A landscape with many valleys, sampled at points; each row gives a point and its height.
A ball rolls from a point to whichever of its 2 nearest points has the largest drop for the distance, and stops where none of them is lower. Distance is the straight distance between rows; heights are no part of it.
(130): [  0  21   4   0 -14 -12   3  21   7   3 -27   1  -8 -16  21  -2  11   5
   1   0  -6 -11  -8   8]  h=671
(1537): [  7   1  -4  -3   2  -4   3   7 -11  -8 -13 -11  -4  10  11  12  -6  -6
   4  12 -11   4 -17   2]  h=632
(470): [ -4 -10   7 -19  11   6 -15  12  15  -5   3   5  -5  20 -12  -8   4   3
   6 -10  29  14  -1 -16]  h=551
(271): [  5   3   0  -2  14  13  15   9  13  -7  -2   1  22  -4  14   0   8  22
   5 -14  -6   1   0  10]  h=430
(664): [ -9  14   5   4 -23  14  11  -5  16   0  -4  -3  -6 -19   1   4   5  18
   5   2  -9  -6  -8   3]  h=653
(483): [ -2  -4  12   3   2 -14  -7  16   1  -9 -14   3  -9   4   7   7   5  -4
 -17  -9  15   6   1   3]  h=564
(1867): [-16   4  -2  15  -3  -1   2  -8   1   9   2  11   4 -17   4   6   2   2
 -10  -6  -4 -12  10   7]  h=840
(903): [ 10   0  -3 -11   0 -21  -5  13  -3  -5 -20 -17 -15   8   0  -1  -6 -18
  -6   4  10  -6   1  -5]  h=190
(118): [ -8  -8 -11   0   6   1   8  -1  -6  10   2   2   8  17  -1   1  10   9
   0  -3   6   3   4   5]  h=650
(802): [  7   3  -2 -15  -3   9   8  -4   1  -8  -3 -15  -8  12 -13  -1   4   3
   2  13  -9  -1 -13  -1]  h=735
(1824): [ -1  -4 -17   6  18  15  -1  -7   6   2  13  -1  24 -25  12  -1 -14  19
   7  -2  -9   2   5   2]  h=481
(205): [-10  -5 -12  -3  12   8   7  -3  -6   2   5  -1  16  13   0   0  10  15
   3   0  -8   9   0   4]  h=627
(74): [  3   2 -10   0 -12  -5  -7 -15 -16   4   0 -12 -16  -8  -3  -2  -2  -9
   0  12  -9  -9  -1  -1]  h=816
(263): [  8   1   3  -7   2 -14   2  13   6   3 -12   5  -5  19  -5   0  10   0
  -9  -8  20  -7  -2  14]  h=552
(150): [ -5   6  -4  22 -12 -11  -3  -6  -4  24  18   8  -1 -10 -15 -10   2  -5
   2  -4  -2 -10  24   1]  h=710
(232): [ -7   8  -6  -6  -6  -2  -5   1  -8  -4  -5 -15 -13  -3  -1   3   4   5
  -2  12 -17   3   2   0]  h=764
(699): [-16 -14  -7   8  12  -3 -19 -16  -9  -3  11  11  -1   3  -1   6  -5  -1
 -10  11   0  10   0   0]  h=939
(1978): [  4  -9  -2  -9   3   1  -1 -11  -1  -7   9 -10 -10   1 -19   0  -6  -8
  -7   5  -6  -6  -4  -1]  h=682
(460): [-14 -10  -6   6  13   2 -10  -7  -9  -6   1   7   6   5   8  15  -2   4
 -10   4  -2  10  -2   6]  h=923
(1628): [  4 -17   6  -2  18  13  15  -9  -4  -7   8   3  20  14  -3  -2   1  -4
   1  -4   0   8  -6  -8]  h=544
(1175): [-12 -18   3  -6  15  13 -15  -3  -7  -3  13   8   1  12 -11 -11  -5  -3
   3   5  13  19  -4 -21]  h=408
(1047): [-20   0   3  16  -3  -1   3   6   4  14   8  15   7 -13   5   4   6   9
  -5 -15   3   7  23  -2]  h=543
(361): [-26   6  -2  21   0  -8  -7 -10   6  11   8  20   3 -11  -6   2   5   1
 -14  -3   2  -4  18   4]  h=845
(1640): [ -5  -7  -5  -9   1 -11 -26 -10  -4  -3  15  -3 -13  -4 -16 -10 -11 -17
  -6   0   0  -1   9  -4]  h=797
(665): [ -1  -2   9  12  -2   4  20   4   7  14  18   5   8   0 -14   0   3   5
   1 -13   1   2  21  -5]  h=315
(24): [ 11   6  -5  -6   0 -21  -3  16  -4  -2 -21 -12 -14  14   4  -1   4  -7
  -5   9   5  -6  -9   7]  h=290
(1914): [-15  15  -2  10 -18   9   5  -4  10   7  -6   2  -3 -27   4   5   5  11
   2  -2  -9 -15  -3   3]  h=664
(1546): [ -1 -13   0   1  14   3  -6  -9 -14 -11  12   4   4   7   0   9 -18 -16
  -2   9 -14  10 -17  -1]  h=657
(1408): [ 20   5   5 -20  10 -14   2  18  -4  -1  -9   4   5  27   9 -12   5  -2
   4  15   4   7 -12   4]  h=644
(1254): [  9  13   3  -5   1  13  13   8  17  -6  -8  -2  11  -6  15  -3  13  27
  10  -4  -7  -3 -12  14]  h=482
(1480): [-10  16  10   9 -15   8  12  10   8  12   6   3   2 -15  -7   6   4  11
   4  -7 -16  -6  15   2]  h=310
(1114): [ 10  -3   2   5 -18   6   9 -21   1  -1   2  -7 -14  -9   0   5  -4   1
   3  10  -3 -12 -13   1]  h=546
(1434): [  2 -10  -7  -3  -1  -5 -12 -14 -19   1   8   0  -8  -3  -4  -2  -7 -11
  -4  10  -9  -1   3  -1]  h=795
(976): [ -5  -5   5 -10   7  -2 -14  13   8  -5  -1   4  -7  21  -8  -2   9   8
  -5  -9  22  15   0  -2]  h=522
(1635): [-16  -8  -9  13   6  -8 -28 -20  -5   3   9  12  -8  -1  -6  -2   1  -6
 -13   5  12   3   9  -4]  h=951
(1004): [-10  11  -8  14 -16   7   0 -12   5  13  -1   7   3 -37   9  -2  -1   6
   6   0 -10 -21   2   4]  h=673
(1217): [11  7 10 -6  1 -1 17 19  8  6 -6  8 12  5 16 -5 13 17  4 -9  2  5 13  6]  h=390
(645): [ -6 -10   9  -3   7   6 -11  10   2  -4   3   7  -3  14  -2  -1  11   7
  -5  -6  16  19   7 -13]  h=495
(1303): [ -2  -7  -2  -2  14  -5  -6   8 -11  -9  -7   4   5  22  12  14  -5  -4
   1   3  -4  13 -20   5]  h=728
(1555): [  8  -8  -3 -17   5 -13  -5   9  -6  -8 -11 -15  -9  12  -5   0 -15 -19
  -1   7   9  -2  -8  -7]  h=271
(1930): [ -1   7  -7   6   0 -19  -8  -3  -3  -7 -18 -17 -15  -2  -5  -1  -5 -22
 -14  -4  12 -12  -1   1]  h=637
(585): [-18  -8   0  25   0  -5   2  -4   7  17  22  15   3  -5  -3   1   4   7
  -3 -10  10  11  20  -7]  h=555
(515): [  5   0   0  -4  -7   0   4  -6   9  -5   2 -14 -17  -1 -21   2  -5  -6
  -7   0  -1 -12  -3   1]  h=663
(202): [  7  10  -4   2 -13   3   4   5  11 -11 -19 -16  -4  -6  25   9  -6  15
  13  12  -4   4 -31   8]  h=787
(1206): [-13  22   7  27 -13 -11  -8  -1  -2  14   6  13  -1 -14 -21  -3  -2 -16
  -6 -13   2 -16  17  -2]  h=719
(1015): [  4  13  -6  -4   1  25   9   0  18  -7  -4 -10  15 -15  11  -3   5  26
  14  -2  -8   0 -10   4]  h=525
(2018): [  7   3   4   6 -13  -1  11   0   1  -3 -15  -5  -6 -25  19  11  -7  -3
   1   1  -3 -14 -10   2]  h=434
(1523): [ -3 -11  -3 -13   5  -2 -12  -1 -23   3   5   0  -4   8  -5  -7 -11 -13
  -1   8  -3   8   2 -11]  h=775
(1599): [ 12  26  11  -5 -12 -19   1  27  11   8 -14   1 -14   6  -1  -5  14   4
   0   4  -1  -8   3  10]  h=706
(315): [  9   9  -9   4  -7 -15   3   4  -7  -2 -25 -15 -13   6  10   6   3  -8
  -2   7   3 -12 -14   6]  h=388
(626): [-19   1  -7  27   1 -12 -17 -17   3  14  15  21   0  -9  -8  -7   4  -1
 -11  -1   7  -1  21   2]  h=850
(2057): [ -2  12 -12   2 -17  12  -6  -7   3  -1 -14 -13  -2 -24  19   7 -10  15
  14   9  -4  -3 -17   4]  h=700
(830): [ -8  -8  -8 -10   6 -13 -26  -4  -1  -5  -5  -8 -10   6  -7   0 -11 -19
  -4  -8  24  -2  -4  -6]  h=611
(544): [  9  10  -6  -3  -3   4   4   2   3 -10 -13 -12  -2   5  18   9   0  12
  15  13 -11   4 -30   9]  h=837
(1134): [  6   6  16   2 -13   1  11   7   4  -1  -2  -3 -10 -11  -6   5   0  -4
  -8  -4  -7  -7  11  -2]  h=343
(145): [-10   9  17  18  -8  -6  -4  12   6  13   8  10   1  -3 -22   7  -4  -5
  -3 -17  12  -5  21  -2]  h=278
(1588): [ -2   9  14  11 -17  -2  11   3   6   3  -3   5 -10 -21  -4   8   0  -7
 -10  -7  -5 -17   3   1]  h=361
(1723): [ -4  15  -9  -3  -1  21   0   9  16  -1  -7  -6  11 -25  10  -1   2  29
   8  -4  -9  -5  -6   6]  h=553
(1699): [ -7 -13  -3  20   1  -4  -8 -11  -5  14   8  14  -6  -2  -1  -2   4  -7
  -6 -13  29  -1  13 -10]  h=577
(1573): [  2  -1  -4 -12  11  -5  -1  11 -13  -8  -7  -6  -1  23   2   4  -2  -5
   2  10  -8   9 -17   2]  h=688
(722): [  9  -3  -9  -8   3  19  17 -10  -5   5   4  -9  18   0   8  -6   1   9
  22   7 -12   2  -4  -8]  h=437
(1117): [  5 -12   3  -1   0   5   6 -10  -8   4  17   5   4  -1  -3  -7  -2   1
  -1  -1  -9   1  12  -5]  h=186
(1407): [  1 -16  10  -6  16  10   1  -3 -15 -13   9   6   9  14  -3   1 -16 -20
   1   6  -3  13 -18  -8]  h=692
(1959): [ -1   8   3  -1  -9 -11 -14  11   7  12  -4   1  -5   6 -14   1  -2 -15
   1 -19  29  -3  21  -8]  h=529
(295): [  3   3  -2  -9   4 -20 -14  15  10  -3 -15  -2 -11  15  -4  -2   4  -6
  -9 -11  27  -3  -3   9]  h=575
(713): [  6   3   9  -4   6 -11   1  18  -1 -12 -11   3  -1   6  20   4   6   8
  -7  -2  -4   7  -6  13]  h=635
(751): [-14   1  14  11  -7   0  -8   8  -1   3   2  13  -3  -8   3   7   6   1
 -12 -12   8   8  19  -3]  h=532
(853): [  2 -10   3 -14  12  10  10   7 -12   2  -1   2  19  18   2 -15   4  -1
   9   3   2  16   2 -14]  h=341
(1920): [ -3 -13   1   6  11   5  -3 -19  -4 -12  16   8   3  -6   0   7  -8   0
 -11   9 -16   1  -3   5]  h=542
(532): [ -8 -15  -1 -16   8   2 -11  -5  12  -1  13   0  -2  10 -23  -4  -8  -8
   2 -13  19   0   3  -7]  h=414
(1579): [ 21  11   8  -6  -2  -7  12   9  13 -11 -12 -11  -9  10  14  -3   6  11
   6  15  -6   1 -25   8]  h=737
(1917): [ -1 -20  -2   2   7   2  -6 -14  -9   2  24  12   1   1  -7 -10  -3  -2
  -5   4  -4   6   9  -5]  h=276
(749): [-10  -6   9   8  -1  -7 -10   4  -3  -6  -4   5  -8  -3   7   9   2  -6
 -18  -8  10   7   6  -3]  h=548
(1334): [  6  -1   5 -16   2   6   4  -1   4 -16   2 -18 -10   6 -17  -3  -2  -5
  -3   8 -12   2  -6  -7]  h=708
(1062): [  3 -11  -5  13   3  -5  -8 -22  -4  -8  15  13  -4 -14  -1  -1  -7  -3
  -9  14 -16  -9  -1  11]  h=468
(109): [ -3  17   6   9 -11 -13  -4  10   2   6 -13   2  -7  -4 -12   0   3 -19
  -9 -17  17 -13  14   1]  h=649
(1741): [  2  -8  -2   5   8  -1  -2 -12 -10 -13   6  -2  -1  -1   4  13 -14  -9
  -5  11 -16  -1 -14   3]  h=608
(667): [ -2   9   2   9 -15   1   0 -12  -1   7  14   3 -11 -19  -9  -2   2   4
   0   5 -17  -9  12   3]  h=717
(197): [  5  -4   7  -2   7 -17  -7  19  -3 -11 -15   0  -7  14  15   6   1  -2
 -11   0   6   9  -8   6]  h=595
(1728): [ -5  -4  -3   2  16  11  12   6   8  -2   3   3  25  -6  17   0   4  20
   3 -16  -1  10   7   2]  h=398
(1159): [ 10 -13   9 -12   6   8   3  -8 -13  -7  13  -2   1   2 -10 -10  -7 -10
  -1   9 -15   6  -1 -11]  h=206
(612): [-12  -7   2  22   0  -4  -8  -3   9  14  12  13  -6   0  -9   1   6   1
  -5 -14  25   6  17 -11]  h=567
(487): [  2  -1  -8  18  -4 -18 -22 -21  -8  -6   7  14  -8 -14  -3 -13  -1 -18
 -14   8  -5 -13   5  10]  h=818
(1376): [ 11 -18  -2   7  -2  -4   6 -15  -6   9  12   8  -2  -1  -8  -3  -5 -10
  -6  -3   8 -14   4   3]  h=623
(1846): [ -8 -13   5 -10  15   8 -10   6  -8  -9   3   5   5  21  -3  -4   3   0
  -1   1  11  20  -5 -13]  h=456
(9): [  5  -3  -4 -14   6  13  15   0 -11   6   1  -7  20   9   6 -12   5   3
  17   8 -11   9   4 -11]  h=384
(1885): [ 13  -8  -3  10 -14   0  -1 -24  -3  -1   9  -2 -14 -13  -2  -3  -5  -6
   1  14 -12 -14 -11   5]  h=476
(618): [  6   0 -15   0   6  24   8 -14   1   2   9  -9  19 -14   9  -3  -8  16
  22   5 -14   1  -7  -2]  h=506
(1926): [ -1  13  -3   5  -6 -14  -8  -2  -2   1 -13  -7 -12  -3 -11  -1  -1 -19
 -12 -12  16 -15   6   1]  h=645
(1138): [  4   0  13  -3   1 -14  -2  20  11 -14  -8  -1 -12   4  -4   5   3  -4
 -19  -9   8   3   0   4]  h=579
(1947): [  1  -2  16   9  -5   1   7   7   8   9  16   8   1   1 -18   4  -2  -3
  -3 -16   6   0  23  -5]  h=296
(22): [ -5  -6 -12   1  15  11   3  -1  -2   2   6   1  22 -10  15   4  -4  16
   5  -6  -7   8   6   0]  h=435
(961): [ -8  -5   6   5   0  -2 -13  -6   4   0  21  10  -8  -4 -17  -2  -2  -3
 -12  -7   1   4  20  -4]  h=346
(1714): [ 8 13 -1 -7 -2  9 17 15  8  8 -6 -2 14 -4 13 -4 10 19 13 -5 -7  0 10  3]  h=358
(492): [ -1 -13   4 -10  14  10   9  -2   2  -6   7   1  12  19 -16  -4   4   1
  -5  -6   7   7   0  -5]  h=573
(1610): [ 12   2   7  -2 -22   6  19  -7  10  -5 -10 -12 -14  -3   1   5   1   2
   3  10   2  -6 -15   1]  h=602
(419): [-10 -10  12   6   1   5  -7   6   3   0   8  12  -2   2   3   3   8   9
  -7 -10  14  17  16 -12]  h=516
(1489): [  8  -3  10 -14  10  12  10   1  -1 -15  -2  -8  11  10  -3  -5   6  -4
   1   6 -14  10  -5  -7]  h=196
(94): [ 10  10  -7  -6  13  17   5   5   2  -8  -9  -8  20   1  17   1   2  15
  19   4 -12   5 -15   7]  h=524
(1520): [  7   0  -1   6  -3  -2   3   2  -9  -2 -17  -3   1 -21  25  16 -12  -6
   1  -2  -1  -9  -8   4]  h=483
(183): [ -7  24  10   5 -14 -13   4  24   7   4 -19   7  -7 -12   6   2  15  -1
  -7  -7  -8 -11  -1   6]  h=659
(1739): [ -3 -11   0   4  10   5  14   7   1   4   4   6  17   3  15   1   7  15
   2 -13   8  12  11  -4]  h=366
(1261): [ 14   3   4 -10   3 -13   4  16  12 -15 -13 -20 -18  12  -4  -2   1   1
  -5  10  -6  -3 -16   3]  h=586
(2045): [  0   8  -8  15 -23   0  -7 -20  -4   7   4   4  -7 -32  11  -7  -2   0
   6   9 -13 -16  -1   5]  h=689
(1913): [  2   1   2 -23  14  -1  -3  14  -7 -12  -7  -6   4  28  -6 -11   1  -4
   4  12  -5  13 -17  -1]  h=721
(1023): [ -9 -11   1 -22  11   4 -15   3 -13  -4   5  -5  -2  13 -15 -12 -13 -13
   2   7   3  11  -6 -11]  h=759
(1404): [ 8  3 -4 -7 21 16  9  5  1 -4 -5 -7 35  6 16 -7  7  9 18 -3 -8 10 -6  2]  h=469
(1468): [ -2  18  13  16 -26  -3   9  -1   5   9  -9   4 -10 -26  -2   1   3 -13
  -1  -5  -3 -20   0  -4]  h=373
(1603): [  1  10   8  11 -28  -2   9  -6   5   1 -14  -4 -16 -28  12   1  -2  -8
  -1   2  -3 -15  -9  -4]  h=391
(949): [  2   6  -4  -2 -13  19  14 -15   8   1   4  -9   3  -7   4   0   6  19
  13   7 -10   0  -7   1]  h=603
(994): [ -7 -15 -15  13   9  -4  -7 -18  -7  10  19  14  11 -12  12  -4  -5   7
   1   4  -7   0  10   7]  h=876
(1498): [  2   6  -6  -5  -5   7   9  -6   3 -10  -7 -14  -5   8   0   6   6  12
   7  13 -11   1 -21   6]  h=776
(1139): [ 11  21   7  -3 -12 -20   4  23   6   6 -21   1 -13  -2  16  -6  13   3
  -1   6  -1  -9  -5  10]  h=690
(680): [ 18   2   2 -21   6   2  12  14  -8  -1 -11   1  11  20  10  -9   6   0
  11  14  -2   6  -3  -3]  h=597
(2055): [  3  -8   8  -6  17  11   5   6 -13  -9  -2   5  17  19   8   4 -11 -17
   8   5  -7  18 -20  -7]  h=720
(1391): [-11  25  11  25 -15 -13  -8  -2  -2   6   0  13  -7 -23 -15  -5  -1 -22
 -12  -8  -6 -17   8  -5]  h=722
(332): [  9  -2   0 -26   9  -1   3  14   5   1  -3  -1   5  28 -13 -14   6   0
   5   0  13   4  -1  -2]  h=415
(1836): [ -5  -5  -8   1   4 -18 -19 -10  -3  -8  -3  -9 -14  -1  -9  -1 -11 -23
 -13  -4  11  -8  -2  -1]  h=625
(412): [ -4   7  -6  23  -3 -13 -11 -23  -8   1   2  13  -5 -15  -3  -7   0 -16
 -17  -1   4 -18   6   9]  h=827
(1058): [ -3 -16   2  -2  10   6  10   4  -7   5   6   6  14  11   9  -8   4   5
   7  -6  11  19   9 -16]  h=380
(977): [-11   7  -6  -6  -2  -8 -13   2  -6  -3  -2 -11 -13   3 -12   2   3  -4
 -11   4  -9   2   8   0]  h=779
(1487): [ 9 -2  1 -8 -5  0  8  3 -8  1 -7 -4 -4  2  2  5  1  0 -1  3 -4 -3  4 -1]  h=520
(1919): [ 13  -2   4 -14   2  -1  11   9  -5  -2 -10  -1   3  14   7   3   4   1
   3   6   0   3  -1   0]  h=557
(703): [ 11   9   7  -3 -19   5  17   2  13   1  -6  -8 -14   2 -12   3   8   4
   2   3   1  -9   0   3]  h=631
(247): [ 14  14   6 -11  -6  -3  14  17  11   6  -6   3  -2  14  -5  -5  15  12
   4   0   0  -5   6  10]  h=490
(1290): [ -6  -4   4 -20  15   8  -6   4 -11 -12   1  -6   4  16 -13 -12  -5 -11
   1  10  -7  15 -11  -9]  h=745
(1582): [  3   6  -9   7  -7  -4   0  -2  -9  -5 -14 -17 -10  -4  16  14  -6  -3
   5  14 -12  -3 -19   4]  h=545
(595): [  0  11 -10  10 -12  -9   2  -8  -8  -1 -21 -15 -14  -8   9   7   1  -8
  -2  10  -3 -12 -14   2]  h=459
(103): [ -6  19  10   8 -13 -11   6  18   4   8 -18   7  -6  -8  -2   4   9 -10
 -10 -11   5 -14   5   4]  h=654
(1126): [ -3  -5   3   5   2   5  18   4   5   7   7   5  10  -1   1   2   7  10
  -1 -12   2   4  15  -2]  h=337
(1939): [ -3  15  -4  -4   1  11  -3  13   9 -10 -13  -5   5 -20  19   5   1  23
   3   0 -15  -3 -13  11]  h=585
(714): [ -7  -1  -9  16  -4 -12  -6  -6   0  23  24   6  -2   2 -23 -10  -1  -2
   4  -8   7  -1  24  -4]  h=705
(2035): [ -2  15   5   2 -10   8  18  11   9   8   0   1   4  -4  -1   4  12  17
   6  -7 -12  -2  10   4]  h=328
(1761): [  1 -23   7   2  14  11   5 -11  -7  -7  14  10  11   8   0   1  -4  -2
  -5  -3   7  11  -2  -8]  h=505
(1605): [ 10   9   1 -21  -2  -5   1  17   9   3  -6  -3  -7  20 -14  -6   9   2
   1   0   6  -2   6   5]  h=455
(1273): [-12 -11  -3   8  10   3  -1  -6  -5  -2   3  10   9  -5  12  11  -1   8
  -8  -5   4   5   5   5]  h=910
(1651): [ -4 -10  -8  11   4   0  -5 -14 -12   4   7   9   7 -13  14   7  -6   0
  -2   1  -5  -6   5   7]  h=895
(1820): [ 25  13   8 -13  -3   4  12   3  13 -14 -11 -10   5  14  17  -7   8   8
  18  21  -7   7 -28   4]  h=647
(1368): [-16  20   8  17 -16  -1   8  15   5  18  -2  10   6 -16  -6   7   7   4
   5 -10 -10 -13  13   1]  h=299
(1395): [  3   0   0 -16  -2  -2  -1  10   0   2  -3  -7  -7  11 -12   0   3  -3
  -3  -2   4   1   8  -1]  h=484
(984): [-12  -5   2  -5   2   0 -21  -4  17   1  18   3  -6   3 -24   0  -7  -6
   2 -18  17   3  14  -6]  h=389
(1997): [  5  -8   3 -13  -1   0  -1   6  -2   9   3   0  -3  12 -11  -3   0  -5
  -2  -8  13   5  16  -8]  h=504
(1587): [ -1 -17  -7   4  23  12   6  -7  -8   3  13   7  29   1  17   2 -12   3
  13  -4   1  15  -4  -9]  h=370
(7): [  9 -16   4  -9  10   1   8   0  -8  -7  -2  -1   1  14  -4   6 -10 -12
  -4   2   8   1 -11  -3]  h=401
(701): [ -9   7 -11   6  -1 -12 -16  -7  -8   7  -8  -2  -7   2  -9  -2   2 -14
 -11 -10  20  -8  10  -1]  h=651
(1645): [  3  11  -3  -4   5   6  -2  12   4 -17 -11 -12   3 -11  23   6  -2  15
   4   6 -19   7 -15  10]  h=629
(731): [  6 -11   2 -20  11   4   9  11  -6   2  -4   3  11  26  -7 -14   2  -3
   6   2  16   8  -2 -10]  h=381
(797): [ 10   6   2  -9 -10   3  11   1  14  -1  -3 -11 -13   6 -24   4   2  -2
   0  -2   6 -15  -1   3]  h=648
(1495): [  7  15  12   2 -13  -4  14  21  13  10  -9   6  -3   4  -9   4  11   6
   0  -7   4 -12   6  10]  h=514
(201): [ 19   9   5 -11 -11  12  13  -2   9 -15 -12 -16   5   6  17  -1   1   7
  19  19  -9  12 -24  -6]  h=547
(1100): [-17  -6 -14   6   5  -4  -8  -3  -2  16   5   3  -1  13 -12  -2   8   4
  -3  -7  19   4  13  -5]  h=687
(1461): [-1 -9 -9 -1 24 13 11  2 -4  3  4 -1 34  7 16 -3 -2  7 18 -7 -3 15 -7 -3]  h=429
(352): [ 21  12   6 -15  10   7   9   4   5 -13 -11  -7  17  16  15  -9  11   4
  19  16 -14   9 -25   5]  h=723
(1293): [-10  -1 -13   9   6  11   1 -15   7   3  12   4  11 -24   8   1  -7  17
   1   4 -17  -6   6   8]  h=526
(390): [-14 -15 -14   4  10  -1  -6  -6  -9  12   3   5   2  19  -3   2   5   3
  -1  -2  19   7   1  -4]  h=674
(1173): [ 16   5   5  -9  -3  13  10   0  -1 -15  -9 -15   7   5  15   1  -7  -6
  20  20 -18  14 -24 -10]  h=440
(333): [  8  10   6  -3  -6 -10   7  16  15   5 -10   2  -6  12 -16   4   6  -4
  -4 -12  17 -12   6  10]  h=530
(1222): [ 11  -8  -3   0   0  -4   5  -1 -18   3 -13  -1   4  -1  18  15  -9 -11
   2   1   3  -5  -5   0]  h=485
(482): [  5 -21  -7   7  14   6   0 -10 -16   6  15  13  19   0  16   5 -18  -6
  11   1  -1   9  -8  -4]  h=250
(1414): [  5  -7   4 -26   7 -13  -7  13  15 -11  -8  -8  -7  17 -10  -2  -7 -10
  -1  -9  19  -1  -7  -1]  h=480
(1852): [ -7  14   2  26 -14 -10  -2  -9  -2  18  10  18   2 -22  -7  -8   3 -11
  -2  -8  -7 -18  17   3]  h=716
(415): [ -2   7 -20   5  -4  12  -5 -10  -5   7  -6  -6   5 -21  17   7  -9  12
  12   7  -8  -9  -5   6]  h=656
(1880): [ -7  14  -5  -1 -16   5  -2  -3  -4   2  -7 -12 -11 -14   7   4   5  11
   4  11 -16  -1   2   2]  h=746
(613): [  1  -1  -8   7  -2 -14 -23 -16 -12   2  10   5 -11  -7 -10 -10  -4 -17
  -8   7  -2  -8   9   3]  h=808
(282): [-13  12  13  20 -12  -5   6  14   4  20   3  13   6  -7 -12   5   3  -2
  -1 -15   2  -8  19  -1]  h=289
(1688): [  5 -23  -2  11   2  -6  -6 -14  -9  10  14  12  -3   3  -3  -4  -5  -9
  -5  -7  18  -3   6  -2]  h=599
(533): [ -1  -2   6  -1  -4  -4  -6  13   9  13   6   4  -3   9 -17   0  -1  -4
   4 -17  25   6  21 -10]  h=521
(53): [  1  14   2  -3 -24  16  15  -6  15   0  -5  -9  -3  -2   3  -1  11  21
  12   6  -4   4  -8   4]  h=633
(1712): [ 17   5   9  -9   6  -3  10  11   7 -17 -10 -10  -3  15   7  -1   7   5
   0   9 -10   3 -19   6]  h=668
(1361): [  0  -1 -12   4  -2  18  14 -21   6   3  15  -6   9 -11   1  -4   0  17
  13   7 -14  -4  -3   0]  h=561
(642): [  0   1  14   0  -6   0   1   3   5   0  10   2  -9  -3 -18   4  -2  -4
 -11 -10  -2  -2  16  -2]  h=318
(632): [-17   5   2   8  -2  -7 -29  -5  11   6  19   6  -8  -4 -25  -1  -7  -5
  -6 -13  11   3  22  -4]  h=369
(1188): [  4 -18  10   0   7   3   4  -4  -6  -7   5   5   1   4   1   7  -4  -5
 -10  -6   9   3   4  -3]  h=460
(1724): [ -9   4 -10   6   5  17   0 -10   9  -6   2   1  10 -29  10   9 -10  17
   0   3 -14 -10  -7   9]  h=562
(427): [ 11 -10  -6   8  -6   2  -4 -23  -3  -6  18   6  -4 -16   3  -4  -5   1
   2  14 -18 -10  -6   8]  h=367
(1181): [  7   1   5  -6  15  -7  -3  15  -6 -11  -8   4   9  17  22   8  -1   5
   0   0  -6  15 -17  11]  h=684
(1561): [-11 -19  -1   5  11   5 -14 -10  -4   5  22  12  -2   6  -8 -11   0   2
  -1   4  10  16   9 -16]  h=353
(1740): [  8  -7   7  -7   4  15  14  -9  -6  -6  10  -2  10  -1   1  -6   0   0
   4   3 -15   5   3  -9]  h=68
(927): [-11   2  -3  15  -3  -7  -5 -13  -7   2  -2   7  -6 -12   1   3   1  -9
 -16  -1   0 -12   7   6]  h=833
(1286): [  2   6  15  -3  -3  -5   5  24   6   2  -5  11   3   5   4   3  11   7
  -5 -12   6   7  15   4]  h=416
(1466): [ 11   1   8 -11   9  11  10   2  -8 -17  -5 -11  12   9   7  -2  -6 -11
  10  14 -19  12 -18  -8]  h=316
(1783): [-15 -11 -13  19   6  -9 -14 -20  -3  14  18  18   3  -8   3  -7   2   4
  -7   6   1   5  17   2]  h=859
(899): [ -4  10  -4   4 -19  11  -2  -2  14  -8 -16 -13  -1 -22  21   8 -13  16
  11   7   4  -1 -29   5]  h=733
(195): [  8 -13  -1   1   8   4   4  -6 -18  -1   0   6  11   1  16  14 -16  -8
   6   1  -6   4  -7  -1]  h=397
(518): [ -4   8  -6   1 -13   6  -3 -10  -8   6   7  -4  -8 -18   3  -1   2   6
   4  10 -21  -2  11   0]  h=729
(1208): [  1   6 -15  -3   2  12   4  -3  -2   1  -7  -8  10  -6  15   9   0  18
  13   4  -9  -2 -12   9]  h=598
(1718): [ -6  -5  -9   1   6  12  15 -14   0   5  14  -3  14   1  -4  -2   6  13
   4   0 -13   3   5   0]  h=600
(1746): [ -6  -5  -6  -8   4 -12 -20   6  -4  -2 -11  -4  -9  14  -5   3   1 -10
  -7  -6  24   3  -1  -2]  h=596
(76): [  8  -4   3 -16   9 -17  -2  16  15 -18  -9 -16 -13  13 -10  -2  -7  -8
  -6  -2   5   0  -9   1]  h=519
(141): [ -7   2  -7   3  -2 -10 -23  -4  -9  12  -3   2  -8   4  -5  -4   2 -13
  -4 -10  27   3  16 -11]  h=658
(92): [  8 -15  -2  -8   5  -7  -4  -5 -12  -2  -2  -3  -7   9  -7   3 -14 -20
  -4   3  11  -3  -8  -4]  h=344
(187): [  0 -13  -2 -22   9  -3  -5   2   8  -7   1  -6  -4  13 -17   0  -9 -11
  -3  -8  16  -3  -5  -2]  h=446
(225): [  3   6  -3  16 -19  -2  -7 -17  -1   6  14  12 -10 -27  -1 -10   3  -2
   2   9 -19 -15   6   9]  h=704
(1993): [-11  -2 -11   6   0  -5  -9 -11  -1  16  12   3  -4   5 -22  -4   0  -4
  -3  -9  13  -5  16  -1]  h=696
(1271): [  6  -3   6  -6   5   9  14   1   9  -8   2  -1   0  12 -13   2   7   4
  -7  -5  -2  -1   0   2]  h=601
(662): [ -8  -2  -5 -16   1  -6 -21  -3  -5  -2   6 -11 -13   3 -18  -5  -7 -10
  -5   3  -5   2   9  -6]  h=789

Where does a ball stop that starts at each point below?
(183): (1605)
(202): (482)
(118): (853)
(1286): (145)
(802): (427)
(518): (853)
(1303): (645)
(1712): (1947)

For each start below, name every point that the ball comes to, in order.
(1139): (130) > (183) > (103) > (109) > (1926) > (1930) > (1836) > (830) > (1746) > (295) > (263) > (333) > (1495) > (247) > (1605)
(1688): (1699) > (612) > (585) > (1047) > (751) > (419) > (645)
(1498): (802) > (1334) > (1978) > (515) > (797) > (703) > (1610) > (1114) > (1885) > (427)
(701): (1926) > (1930) > (1836) > (830) > (1746) > (295) > (263) > (333) > (1495) > (247) > (1605)
(1939): (1723) > (1015) > (1254) > (271) > (1728) > (1739) > (1126) > (665) > (1947)
(977): (232) > (1880) > (518) > (667) > (225) > (2045) > (1004) > (1914) > (664) > (53) > (949) > (1361) > (618) > (722) > (9) > (853)
